Each row is a point on a tangle of strands that fork and nearly touch. The rows are in no order.
Points whose rows are less than 103 apart are linked; no others are. Some points are linked to none.
Kem: [-24 -15  -7   6  15   8   3   3  -2 -13   4   0  13   1  -3  -6 -34  21
   9 -16  22  20  -9  20   2  11  35  -3  36   8  45 -20  26  15 -44  32
   1 -28   4   3  13 -14   3 -19   9 -29  12  32   0 -24]
lapem: [ -7   8   5 -15 -16  15   2  18 -14  21 -12   3   4   8 -31 -22  22   2
   6   9  12  21  27  -4  34 -27  10   3 -16   4   9  -1   0   5  -8 -15
   5   3  -7  -3   5 -13  -9  -8 -12  -1 -11  -1  37  -5]
Kepi: [  7 -30 -10  11 -11  -3   9   1  -5 -21 -17 -29  27  10 -32 -21  -6  16
  -8   2  16  25 -14  14 -14  39  12   7  14   3 -17 -14  21  -1 -12  17
  12 -17   3  10  -8 -14   6 -15 -18  10   2  22   7  -6]
tid: [-30  38 -10 -41 -33  -1  35  21 -31  -9  -1  32   2  41   5  29  10  17
  -2  18  15  31   9  -6  40 -17  38 -13 -12  21 -11  -1  10   8  -9  -3
  36  17 -33   4   5 -33   3  -4  16  -7   2 -12  29  -1]
Lakug: [-11  22  -2 -12  32 -33   5 -10   3  12   8  -7 -15  -7  22  22   7 -22
 -15 -16   1 -29  28 -14 -16 -20  -9  -2  -3 -12 -12  20 -13  -1  14   3
 -40  27 -15   6   5  27  -1   2  16   6  -8  -9 -10  11]
gibaz: [-17  20   3 -28   3  16  46   7 -33 -23  -1  25  33  49  -4  20 -26  18
  -6  25  35  45  -1 -11  24 -28  45 -19  13   7  17 -12  28  15  -4   4
  24 -20 -32  -2 -14 -43   6  -2  18 -23  31  -4 -21 -10]
nufip: [ 38  39 -20 -20   6  21 -14   7  -6  23  -8  35  -2  27 -25 -23  -3  10
  -1   9  22  51  15   9  23 -42   8 -21 -20   3  16 -21  18   7   9 -18
 -15 -12   1 -11  -3 -29 -34  12  -4  19   5  -1  26 -11]
sel: [-41  -7   9 -11 -16  -6  -4  16  20 -15  -7  26  -2  -6 -20  30   2   1
  10 -12  22   8 -34  18  -5  47 -10  15   4  -1  -1  -5  -8  15 -11  10
   0  -4  10  43  -4 -13  -6 -13 -30 -18 -20  15 -13 -18]
dase: [ 12 -13  -3   8 -11  29  -6 -42  12 -10   6  18  13 -15   4  -9  38 -14
   3  30  -3 -13   0 -10 -27 -10  -6  16 -28 -24  15  23   4  -4  -3 -12
  20  24  18   1  17   7   1   9 -28  32   1   4  17 -10]
fipid: [ 31 -12 -13   4   6 -46   9 -15  31   2  17  -1 -23 -43  39  10  46  -6
 -30  19 -15  15 -20 -14 -10   4 -28  12 -10 -17  -1  -6  -1   1 -17  11
  -2  -5  10  -6  23  29  -1   0  12   9  -3 -31   4   3]
vef: [ -1  18   6  14   4 -17  11   6 -31 -32   0 -22  14  37  24   9 -30  11
  -3 -10   4  -2   6 -19  -4 -19  -8 -14  42  23 -29   8   4  -7  16   7
  -1   9   3 -25   0   7  30 -10  19   3  12  -1   2  11]
giveb: [-20  23  17  23  -5  11 -39 -34   1  25  22   8 -18 -29  -4 -21  16  11
   8   5   6  -5  13  -7 -23 -21 -14   3 -22 -18  19  -4 -10 -13  12 -12
  21   6 -13 -17  23  23  32 -18 -16  17  -8  -1  12   1]
Kat: [ 71 -13  -7   5  28  16  -4 -19   2 -14   9 -18  24   6  -8 -32 -29  14
   0  -7  -4 -36  14   6 -16   4 -15 -11  18  26  13  11 -10  -7  19  24
  -8 -31  25  20  -9  -2  -8   6 -11  -4  24 -11 -16   4]
vid: [ 14  40  11   8  20 -20  -6 -14 -17  19  -8 -10   5 -11   6   5  30  13
   2   5  15  -3  32 -18   5 -35 -31  -7 -25  17 -12  -3  -7 -16   9  -1
   7   4  -5 -32  -5  13  10   2   9  21  13 -16   3   8]
leki: [ -9 -11  -5  29 -20 -41 -24 -32  25  -7  12   3  -8 -21  17  23  -6   9
  -5 -14  25  21  -1   9 -35  -1 -19   6  21   4  10  16   5   6  -8  17
  18 -16  17   3   7  23  27 -15  12  13 -30  -2  15   2]
fuv: [-16  33   4 -11 -18 -18  -1  18   0   3 -17  16 -23  23  12  23  32   5
 -38   1  11  25  19   5  13 -15  13 -18  -6  -6 -36   1  15   2  23 -13
  -4  28 -12  -8  23  -8  -9   4  10  35 -15  -3  23   1]
Pefe: [-38 -22  -5  38 -18  -1  -9  -4   6 -13   6   5  13  -1   1   6 -27  17
  -5 -10  12  24 -19   7   2  15  13   8  30  20  27 -11  14   2 -36  27
  16 -15   9  -5   9  -7  17  -5  17  -4   3  31  25 -10]
Vos: [ 18   0  -9  19 -17 -10  11  26 -27   1  12   0  -7   1  25  20  38   9
 -17  22 -18  14  -3 -19  24   1 -27  -5 -16  25 -11   0   5 -14 -29  31
  28  12  -2 -36   5   1  25 -17   9   1  -2 -27   9   8]
beme: [-28  -1   0 -16   0 -17   2   3   6 -22   2  18  22   4 -18  33 -24  -5
  36 -26  21 -15 -25  14  -1  54   1  11  13   4  16  -3 -22   8  -6  18
 -13 -23  -1  31 -13 -13   5 -15 -28 -39   6  29 -20  -3]
Kizop: [ -3 -41   2  -1  -4 -31  19  12   2   5   1  18  -2 -14  11  14   6 -18
  25  -5   8  -1  13 -10  23  13 -16  21 -13  22   7   2  -3   4 -21  28
   8   3  25   4 -19  -8   9   1   6  -2  22  24  10 -21]
rari: [  2 -19   3 -14 -12  -2  41  27 -22  -7 -21   0  11  14   5  17  11 -13
  16   8  -5   3  13 -13  30   7  -2  19 -11  24  -6   0   2  -2 -23  27
  22   7  14 -10 -18 -20   5  -6   2  -6   8   9  18 -10]
dadek: [-14  25   7   1 -21 -18   9  24  -3   4  -5  13   0   9  13  33  45  -5
 -49   9 -12   6  -3  -1  11  13  -3  -6 -16 -19 -43  -3  13   1  11   9
   7  29  -7 -12  20   4  -5 -16  12  14 -16  -6   3  -6]
gop: [-22  25  10  16   8   4 -22 -36   7  29  23  -7  -8 -37   2 -16 -11  11
   8   3  -1 -16  17  -9 -17 -37 -28   2   4   0  30   9  -6 -18   6  -5
  10  -7  -3 -17   9  25  29  -3   5  -9   3  -6   8   5]
kekam: [  3  32  10 -25   6  24 -18  22 -16  26 -15  -2 -13 -14   2   2   2  -4
  -2 -13 -20  -9   9 -10  26 -24 -12  12 -14   3 -30 -11 -15 -15  -1 -23
  -1  22 -23 -18 -17   4  -3  16   7  20 -15 -28 -14  27]
bot: [  6  54   7 -10  25  24  10   2   5   6   0  17  16  39 -21   6 -20   5
  19   6   3  -8  12  13  -1 -26   7 -29  -4  -3  23   9  -3  -2  27  12
 -20 -24   6  12  -6  -6 -12   8   2 -19  26 -13 -26 -19]
Nisa: [  6 -17   5 -21 -23  15  -6  14  21  12  -1  16  -6 -33   6 -19  46 -24
 -31  24 -28 -21 -30  -8   9  -8 -16  14 -29 -23  -4   0  -8  18   5 -34
  -4  12  17  -1  10 -18 -28  37  12   3  -3   6  12 -27]
geluk: [ 22 -13 -11 -25  14  15   0 -11  15 -14 -33   8   1  15 -36 -20  28 -11
 -13   3  12   2  -1  26  -7  29  53 -12 -15  -4  24   2  26  39 -10 -12
 -17   5  15  23  14 -35 -63  -6 -14 -12 -13   5   7 -17]
Vuro: [-12  39   9   2  -2  40 -19  27  -1  15  12  12  -2  32 -33  11   5  16
   7  17   0   7  -8  23  -2 -14 -14 -19  -7  -7   1   3  19  -5  -2   5
  17  -7  16  14   9 -26  -5  -8 -17 -12  -8 -21 -13 -12]
dal: [-40 -13   9  24 -14  20  12  -5  -2   9  -2  -9 -27  -3  13 -13   8   9
  13   7 -24   1  12  -8  19 -20  33   1  18   4   3  -1  -5 -12 -11 -10
  10  23 -25 -22   7  25   4  -2  10 -34 -20   3  27  11]
kanin: [  1  31   5 -17  45  15  -4   6  10  -2   0   7   0  35 -16   7 -26  -4
  15  -9 -12 -33   3  17  -6   1  19 -25  10 -12  20  19  -6   3  25   4
 -36  -3   2  13   9   0 -20  -5 -11 -29  16  -3 -32 -19]
dup: [-20  12  15  -3  20  10  13   6  -6  19  10  21   4   5  -3  -6 -27  14
  23  -6  20  13  14   9  11 -44   2 -23  23   6  59 -14   7   3  -8  15
 -18 -23  26   4   8  -2   9 -14   0 -27  18   5 -19 -36]
Nim: [ 10  -2  -6  15 -27  -4  -2  -4  -7 -28   9 -28   9 -10  11   0 -36  -2
  14 -13 -15 -12 -17 -10 -19  13 -28  10  29   2 -26  10  -9 -17  -7   7
   3 -10  -3  -6 -14  22  27  -9  -5 -17  -5  -3  -6  21]
gures: [-16 -27   4  32   0  16   9  -5  10  19   6  -5 -19 -38  22 -15  15  -7
   5  16 -37 -14   1 -16  11 -11  -1  11  -4  13   4  -5  -4 -10 -21  -7
  11  18 -19 -35  -6  25   8  14  22  -9  -6  -3   9  12]
mapuv: [ 24  19  11 -21  28  12 -16 -17  -3  13 -28  -6   6   2 -12 -27  -5  -2
  -5  -9   6 -26  10   4  -4  -5  18   1  -7 -19 -20 -10 -13 -11  36 -18
 -33  12   5   5   5  10 -24   7 -12  30  11  -1  -6   3]
Tarov: [ 25   1  -4  -4  40   5  -7  10 -13 -12  21 -15  11  19  -6  16 -52  -2
  24 -27 -10 -36   4   1 -11  -7   6 -20  30  -3  20  25 -22  -2  15   6
 -32 -13   8 -10  13   6   8  -7   5 -15  19  -4 -19 -11]
gigaz: [  2  19  18 -13  25 -21  -8  14 -12   8 -27 -14  -4  18  -5  -2 -19   0
   5 -23   7  -3  11  -5   5   2  17  -1   6 -11 -27  -7 -13  -5  38 -10
 -36  13   2   6   2  18 -10  -4 -10  25  13   5  -7  -3]
Veko: [  5   9  -6  -4 -23  28  -9  30   5   7   6   0 -14  18 -12  19   0  -1
  -2  -1 -16   0 -15  16 -20  -8 -22   3   9  -9  -3  13  14 -12 -13   0
   4  -1  29  26  -3 -19  -7  -2 -12  -8 -17 -38 -18   3]
Lusef: [-39  -3  17  -3 -21  -2 -31   7  32   9   3  40  -4 -23 -23   9  14 -10
   5  -6  18   4 -35  21  -2  44 -24  13 -25   0   7  -9 -13   7   6   0
  15 -16   2  36   0  -4  -1  -3 -29  -9 -15  12   0 -21]
nopab: [-45  -9   7 -14 -25   4  44   9 -35  -6  -7  14  13  41  -2  11  28  21
  -3  20  10  12  -7  -3  29   1  45 -14   0  22  -9   1  15   9 -16 -15
  36  27 -38   4  10 -24  10 -14   5 -33 -20  -7  24   1]
Ven: [ 23 -23  -8   5 -21   3 -10  11  20   6  13  -9 -16 -12   0  11 -13   0
  -1  -9 -14   0 -21   8 -29   3 -32  13  23 -17 -16   8   4 -15   2  -5
   4   2  40  30  -9   2   1  10  -7   1 -18 -34 -26  16]
Vebit: [-33   3  14 -26 -22 -27  12  13 -11  -7 -21  -6 -12  36  -5  -4  18   8
 -27 -11  31  33  20   0  15 -12  42  -3   8  -2 -23  -6  14  17  11 -24
  -1  21 -18  12  23  -8  -4 -20  -3  14 -16   7  23  -6]
repaz: [-24  34  -8 -12  -8  14  31  11 -14 -28  -1  18   4  57  -5  30 -16  13
   6  23  18  23  11  -8  14 -19  33 -23   7  15   3   9  21   4  -3   3
  31   1 -19   2 -11 -26   4  -3  24  -5  10 -17   9  -4]
nidu: [ 21  23   2  28   3  -7 -16  -6 -13   5  10 -16  -9  -5  16   7  24  22
 -13   7  -5   3  16 -14   8 -24 -27  -7  -8  23 -17   4   1 -23  -7   7
  22  12 -11 -49   2  17  25 -11  17  12  -4 -27   0  26]
zipog: [  6 -28 -19  34 -24   1 -19 -23  36 -17  25   8   3 -16   2  -5  -6  -4
  -1  14  -7   2 -26  24 -29  22 -21   1  -2  -5  27  10  19   1   1  10
  16 -31  33  32 -15  -4   6  15  -9  10   0   3 -10 -10]
zam: [  1 -45 -10  11 -39 -23  38   2  23 -13  -9 -34 -17  -6  16   1  18  -6
 -14  19 -29  26 -39  -8  -7  34  15  13   2 -10 -28  -9  -3   6  -4 -26
   2  13  -5  -5  10  19  10  -3  14  -3  -7  22   4  23]
burel: [ 29 -28 -16  10 -21 -29  32  14   6   2  13 -10 -15 -24  35  12  46  -6
 -11  32 -23  24 -16 -15  18   6 -28   2 -19   9   3 -12   3   3 -29  16
  14  -2  11 -19   8   6   3  -4  11   0   6 -14  19   3]
kozof: [ 38 -44   1  42 -22  -3  -6 -17  32  -5   6 -26  -7 -33  20 -17 -12   9
  -1  -9 -19  17 -28 -14  -6  18 -26   8  22  12 -24 -22 -18 -16   1  -5
  28   4  11 -23  -5  17  14  11  14   8  -2   3 -11  38]
Runom: [ -6   2   5  34   1  18 -19 -33   0   0  10   8  -4 -21   8  -2  37  -4
  -5  22  -1 -10  10 -12 -23 -13  -9   8 -30 -24  -2   3  -1  -9   1  -9
  19  28  -6 -18  18  23  15  -5  -8  36  -7   3  12   3]
gibo: [-44 -13   0  12 -31  10  36   4 -29 -13   4  -5  -8  22  27   3  19  12
  13   7 -11  -7   2  -5  21  -5  44  -1  20  11   5  -1   3  -2 -21  -5
  26  27 -27 -11  10   3  18  -9  14 -38 -20  -6  24   7]
zin: [-27  24  13  -1 -12 -10  -5   8 -35  16  15  -1  -4 -12  32  32  -8  -1
  36 -34  -1 -20  -5 -17 -17  26 -36  17   8  -9 -33  -9 -21 -14 -18  15
   0   0 -10  -9  -6  19  31 -17  -2  -3  -1 -14 -15   5]
Zib: [-37 -12   9 -16 -12 -13   7  19   4 -12 -22 -15 -17  21 -24  -8  11   0
 -22 -13  33  22  12   7  -3   3  39   3  15  -5   3   9   8  26  -4 -22
  -9  10  -8  36  16 -12 -20 -18 -23  -8 -21  10  11 -13]
potu: [-11  -7  -4  -8 -29  -6  16  25 -20   6  -7  -3  10  10 -23   0  26  12
  -4   9   7  25  11  -4  20  -2  -4  11  -9   6  -7   9   5   5 -23   9
  19   6  -6  -2   3 -22  16 -22 -10  -7 -11   3  22  -2]
rab: [ 10  36   1 -23  -2  28 -18   2  -2  22 -13  24   2  15 -36 -40  21   9
   0  12  17  23  19  12  22 -33   7 -15 -17 -12  25 -17   4   0  11 -25
  -6  -6  -9  -3  12 -12 -19  -7 -22   4   1   0  14 -17]
sev: [-11  -6   4 -29  16   6   6  20   4 -15 -30   3   1  26 -38  -4  10   0
 -11 -10  24   6   7  17  10  20  44  -6   4   1  10   3  14  30  -5 -10
 -20   7   4  28  14 -29 -47 -15 -15 -20 -13   8   1 -24]
zagev: [  4  -2   1  20  -6 -50 -17 -28  23  15  13  17 -17 -36  33  22  24  -8
 -14  -9  11   3  -6   0 -32  15 -33  11  -8 -12   0   7  -8   6  -7  19
  -1  -9  16   3   5  41  20  -1   9  21 -14 -22   7  -4]
lurub: [ 34 -29   2  35 -15  12   2   8 -16 -26   5 -35   5 -14  23 -16 -31   4
  16 -11 -25  -4 -22 -12   4  26 -26  14  33  34 -32 -18  -9 -10  -4  10
  21 -13  12 -19 -24  11  15   6  -9  -4   3   5  -7  25]
norud: [ 11 -31 -16 -18 -14 -42   4 -22  24 -15   5 -22 -15 -28  15  -2  -7 -31
   6 -14 -11 -23   7 -14 -10  14  -2  26   4 -19   0  17 -15   6  16  -7
 -23   7  -7  13  -7  21   7   4   1 -17   1   7  -4  29]
Sigum: [ 41 -36 -28 -13  20  19   9 -36  11 -10  -2   2  16  13 -20 -39  20  -3
  -3  11  15   0  12  30 -22  16  44  -9 -13  -3  40   0  34  29 -32  -1
  -8 -12  12  12  13 -32 -46  -7 -14  -2   2  19   6  -3]
pamuf: [-14   0   3   0  23  19  -3  13   0   2   4  16  -6  20  -8  -6 -23  17
  18 -12   6   2   1  21   6  -4  16 -18  33   7  36 -17  18   1 -24  21
 -12 -13  24   5   3  -8  -5 -17  -1 -14   9  10 -12 -31]
fet: [  4 -19 -15   4  19  -6  13 -33  -6 -41 -11 -29  31  -3 -30 -20   1  13
 -17   8  37  21 -14  24 -27  51  31  -7   8  -7   7  -4  27  24 -28  12
   9 -36 -12  17   0 -24 -20 -16 -17   1  10  35  -4   8]
binab: [  2 -32  -9  17 -41 -19   9  11   7 -20 -14 -30   3   2  -5  -5   9   4
  -6  10 -13  21 -36   2 -11  40   3  20   7  -5 -35  -6   3   6   2  -6
   6   1   8   3 -10   9  10  -9  -7  13  -5  17  -1   9]
lomir: [ 10  -3  14  -5  66 -25  -8   3 -25   3  13 -17   5   0  16  14 -42 -10
  26 -30 -14 -41  18 -27  -1  -8  14 -12  10  -1   0  23 -28  -2  18  -4
 -43   5 -23 -30  -3  11  10   6   9  -2  24   3 -17   1]
sabu: [ 10  -8   6  26  58  12 -11 -16  -5 -12 -12 -20   6   0  11 -29 -40  -7
   0  -6 -25 -37  12  -1  -4   8  28  -3   9 -11 -16 -10   7  -9  23  -6
 -27   5 -17 -36 -10  26 -20   5  15   1   6  17 -18   4]
dat: [ 51 -14  -5   5  45  -5  -8  -8 -12  -2  22  -8  25  13 -10 -10 -33  13
  17 -21   1 -35  15   5 -12   6  -3 -24  17  23  23  14 -25   3  24  33
 -27 -30  17   1  10   8  -2  -3   2  -9  34  -4 -16 -23]
raber: [ 26  34   1 -47   6  22 -20  -1   2  15 -25  26   5   6 -23 -43  12  -4
 -15 -12  -4 -14  15  13  24 -13  25  -8 -17  -3   0 -12  -6   0  28 -19
 -24   0   6  -1   6  -5 -45  11 -10  19   4   2  12 -20]
let: [-31   9  15  10 -11  -9   7  13   8   1  -7  10 -11 -15  -1  21  40 -12
 -18  10 -12  -7 -14  -7   2  26 -22  12 -24 -25 -27   0  -6  13  -6   5
   9  24 -12   2   8  17   4  -6   5  -2 -14   8   0 -19]
kufos: [-10 -33  12  12  -5  36 -12   4  18  44  12   6 -32 -28  -1 -27  22  -4
 -11   6 -35  -2  -9  -9  11 -13  -6  11 -23  -4   5 -16 -21  -9 -15 -34
   4  25 -24 -26   4  12   0   8  -1  -6 -18  -3  -8  16]
roni: [ 17 -42 -20 -11  16  -7  -3 -28  14 -13  13   7  10   3 -21 -22   2  -5
   2   5  16 -10  18  20  -9  12  16   4  -4  -1  53  20  22  14 -13  18
  -9 -23  20  25  -3 -30 -19   4 -20  -8  27  17   5 -21]
Noki: [ 46 -23 -18  14   4  13 -19 -24  10 -14  24  -4  16 -18   6 -32 -28  24
   7 -16  -5 -15   2  40 -15  18 -11  -9  33  31  33 -11  11   1  -6  39
   3 -41  33  25   0   4 -16   5   5 -10  16   0 -11   1]
Kaso: [-11   9 -10  -7 -23  -6  11  13 -21 -20   8 -15  -1  -3  19  20  -9 -18
  19 -13 -16 -18 -20  -3 -19  28 -31  18  19 -18 -25   4 -14 -10 -14   6
  -8   6   2   1 -15  13  25 -10  -7 -15 -12  -7 -17   6]
Lalu: [-22  -2   0 -33  10  13  48  11 -46 -15  -2 -11  31  28 -18   9 -18  14
  -7  17  51  34   3 -13  12 -18  37 -11  23  -7  20   2  29  12 -33  10
  18 -30 -30   8  -9 -42   9 -14  17 -32  26  -6 -16   3]
sevar: [-18   1  12  28  18  21 -35  -9   4  21   8  -2  -2 -21   0 -19  -6   8
  -8  -4 -16 -20 -11   4 -23   5 -20  11  -3 -30 -31  -9   1 -15  20 -19
  -6  14 -15   0  -3  30  -5   3  -4  15 -20 -13 -26   8]
laro: [ 11 -16 -27  23 -15   0 -25 -26  29 -22  27  -4  18 -17  -1 -10 -38   2
   4 -13  -1   0 -22  39 -20  24  -9  -6  24  11  41   4  23  -6   4  24
   3 -53  26  40 -12  -5   0  10  -8  -3   4   7 -10   6]
mevo: [  2  -2  -5 -40   4 -43  10  -8   8   7   3 -15   0 -25   8   6   8 -36
 -11 -25  -8 -34  15 -13 -13   4  -8  22  -4 -16 -14  24 -24  10  18   0
 -37  18  -5  21   5  24   3   4   2  -8 -12   1  -6  11]
fubed: [-24  33  14  -1  48  19 -10   9 -36  30  13  -4  23  -6  13  -3 -37   9
  19 -20 -16 -30   4   8 -11 -10 -24  -7  -5 -11 -27  -7  -4 -15  16 -15
 -33  -5 -30   7 -23   6   0  22  -2   4  -7 -20 -35  16]
Lila: [-27 -13  12   6 -36 -17 -18  23  23   8   4  28 -11 -34  -2  18  38 -12
  -5   5  -6   8 -36   0   8  41 -24  19 -39 -16 -13 -13 -19  20  -8   4
  15  -1  -2  11  10   1   8   2  -4   0  -7  21   1 -21]
rukan: [-10  15   5 -13  62 -32  -2   0  -8  22   9  -1   4   1  15  19 -18 -21
  -6 -19   2 -48  26 -16  -8 -15   4 -16 -17 -11  -7  30 -26   8  27 -12
 -48  14 -26  -4   2   3  -4  23  15  14  11   5 -20   6]
lotug: [-35  28  15   0  25  -4 -15   4 -32  34  18  -8  16 -23  22   7 -24   2
  27 -34  -5 -28  -2 -12 -24   3 -35   2  -2 -11 -34  -1 -18 -13   2   0
 -23  -1 -22   3 -10  24  24   4   0  -3  -6 -13 -24  10]
tima: [ 21 -34  -5  20 -24  -2 -30  -9  34  11  21  -8 -22 -36   7  -3  -4  14
  -3  -8 -15  11 -26  -3 -22   0 -41  12   7  -6  -4  -4 -12 -14  -2  -7
  20   4  17   0  -2  21  20   9   4   5 -18 -17 -14  32]
dapa: [-15  35  21 -22  39  31 -21  11 -22  38  -3   7   4  -6  -2 -18  -8   9
   5 -12 -19 -27  11   1  11 -20 -22   4 -22  -3 -11 -12  -9 -15  13 -22
 -15  -2 -28   2 -21   5  -6  23  -5  19   2 -23 -27  18]
Niz: [  4   8   1  21  19  24  -5 -10  14  -2 -12   9 -12  33  -9  -5   7  -5
   0  20   7   2  22   5   2 -30  31 -16  -1  -1   9   7  17  -6  15  -8
   0   7   8 -10  -3  -3 -23   9   9  11   6  -3  17 -15]
Vif: [ 11 -52  -9  -6 -21 -14  27  -8  31 -13  -5 -25 -20 -24  11 -20   2 -29
  16   6 -27  -4 -13 -10  13  26  21  26   8 -16  -2  -8  -8  -2  11 -22
   0  17 -10   0  -6  13  -4  10   3 -21   4  20  -6  36]
midep: [ 43   9 -10 -12   9   7   9  15  -6 -22 -28 -34   4  21  -2   4 -40 -22
 -15   4 -13 -13   0 -22   4   5   7   0   2  12 -36  10  -6  -9  29   2
   3   9   4  -3 -23   2 -10   3   8   8   5  -8  -6  16]
vep: [ 45  -2  -7 -25  11  -2  15   7   4  -4 -31 -21   3 -11   9   6 -12 -37
 -24  18 -17 -22   5 -27   7  -7   6  12 -19   5 -23   6 -13   1  30  -4
   0  17  13  -8 -13   2 -23  23  24  17   9  -2  -1   8]
dimol: [  3 -12   7   2 -15  39  -8 -18  14   6  -1  27  -2 -16 -15 -22  50 -24
 -22  28 -16 -14 -12  -4  -6  -3   2   6 -43 -23   6   0  -4  10   5 -36
   4  29  10  -8  21 -10 -24  21 -21  12 -12   9  21 -23]
kor: [-10  32   6 -20  21 -26  -2  24 -34  -4 -19 -11 -11  25  22  24 -27  -2
  -1 -19  -2  -7   4  -5   9   1   4  -6   5  -7 -62   1  -8 -11  32 -13
 -34  19 -21 -12 -11  11   3  16   8  33   7  -2  -6  15]
baga: [  8 -47 -19  18 -38  -5 -20 -24  22  18  26   8 -17 -26 -20 -21  15  11
 -12   5   7  42   1   8 -24  -7  -1   7 -11  -4  33   1  10  -2 -30 -23
  21  -8   6   3  11 -14  14  -9 -20   8 -36   8  25  20]
riz: [ 32  55  -2  15  21   2  -9 -11  -5   2 -10   7  -3  13  -2  17  -3  13
  -3  26  21  16  21   0   6 -35 -21 -25 -26  20 -18  -2  -1 -16  24  -6
  12  -4   1 -22 -12  -9  -3  32  13  45  22 -12  11   6]
fovo: [-19  61  14 -16   7  37   5  26  -1   4  -1  25  -2  47 -15  15  -6  18
  17   7   8  21  -8  30  14 -18   7 -30   5  -6  18 -15  14   5   8  -1
  -3 -13   0   8   4 -20  -8  -7 -18 -18   5 -16 -27 -19]
Sevo: [-34  -6   2  12 -12 -20   1 -12   8 -33   4  19  20  -5  12  37 -39 -28
  48 -17   6 -20 -19  -3  12  47   2  18   7  11  20   0 -17  -2  -7  26
   6 -25  -8   3 -18  -5  15  -8  -1 -31  18  41  -4   1]
sim: [ 13 -49 -20  -9 -11 -33  13   2   7  -9   7  -2   1 -13  -6   1   7 -14
  -1   2  12  14   9   3   4   9  -8  13  -7   5  28  17  13  13 -17  13
  -3 -10  29  32 -26 -27  -6  17  -6   7  12  14   7 -13]
femi: [ 35  46  -1  -7  14  -4  -7 -13  -3   6 -10  29  -4  17  -7   5  -3  13
  14  21  37  38  25   1  12 -49  -2 -22 -21   5  14 -10  -1  -3  17 -15
  -6  -9   4 -21  -9 -17 -17  31   3  37  24  -2  21 -13]
riza: [-23 -16  -5  26 -21 -34 -22 -14  27 -15  10   4   4 -14  18  29 -24  -5
   6 -20  24  11  -6   3  -7   5 -21   6  19  22  30  13   4   3 -20  40
  18 -32  15  10  -3   6  30  -4  25   3  -9  17  19   4]
fir: [ 32 -11  -9 -18 -13  -4  17   1  10   2 -30 -14   7 -28  13  -4  32 -30
 -23  25 -18 -13  -6 -20   3  -8   1  11 -22 -17 -15  -1  -7   8  20 -14
   1  16  17  -8   7  -2 -20  23  20  21  -4   3  17  -1]
zat: [ 42 -15  -3  17  -5  23  18  20 -13 -18 -22 -27   3  19   4 -10 -16   0
  -9   9 -23   1 -12 -14  10   3  -1  -2  16  33 -32  -6  -4 -15   5   3
  22   3   8 -19 -21  -1   6  -4   1  10   0 -10  -3  26]
fam: [-20  17  10  14   7  -1  -3 -17   3  16  11  -1   0 -15  -2  -5 -16  14
  19   2  10   2  21  -6  -2 -37 -19  -3  20   7  47  11  -6  -7  -3  12
   6 -14  15   1   5  16  31 -10   9 -22  11   8  14 -14]
fepu: [-11   5  11 -11  -7  42 -13  18   3  37  -7   2 -31  -6  -7 -19  20  -3
 -15  -1 -33   8  10  -4  33 -22   7   1 -21   3 -15 -17 -20 -13  -3 -35
  -4  28 -36 -25  -3   3 -10  10  -5  11 -20 -11  -3  23]

A fork is a point with three links, a tip a point with one. Leave the first point through the second and follow the links. Name the first fork or tip that comes.
Runom / giveb => rab
geluk / sev => Sevo
gures / kufos => lurub
Kaso / zin => Lalu
rukan / Lakug => fet
kozof / tima => Tarov

A fork is a point with three links. Follow the links from the first point to the second and name the forks in between, in order.
beme / riz => rab
lotug / leki => lurub
binab / vep => Tarov lurub
kozof / zipog => Tarov
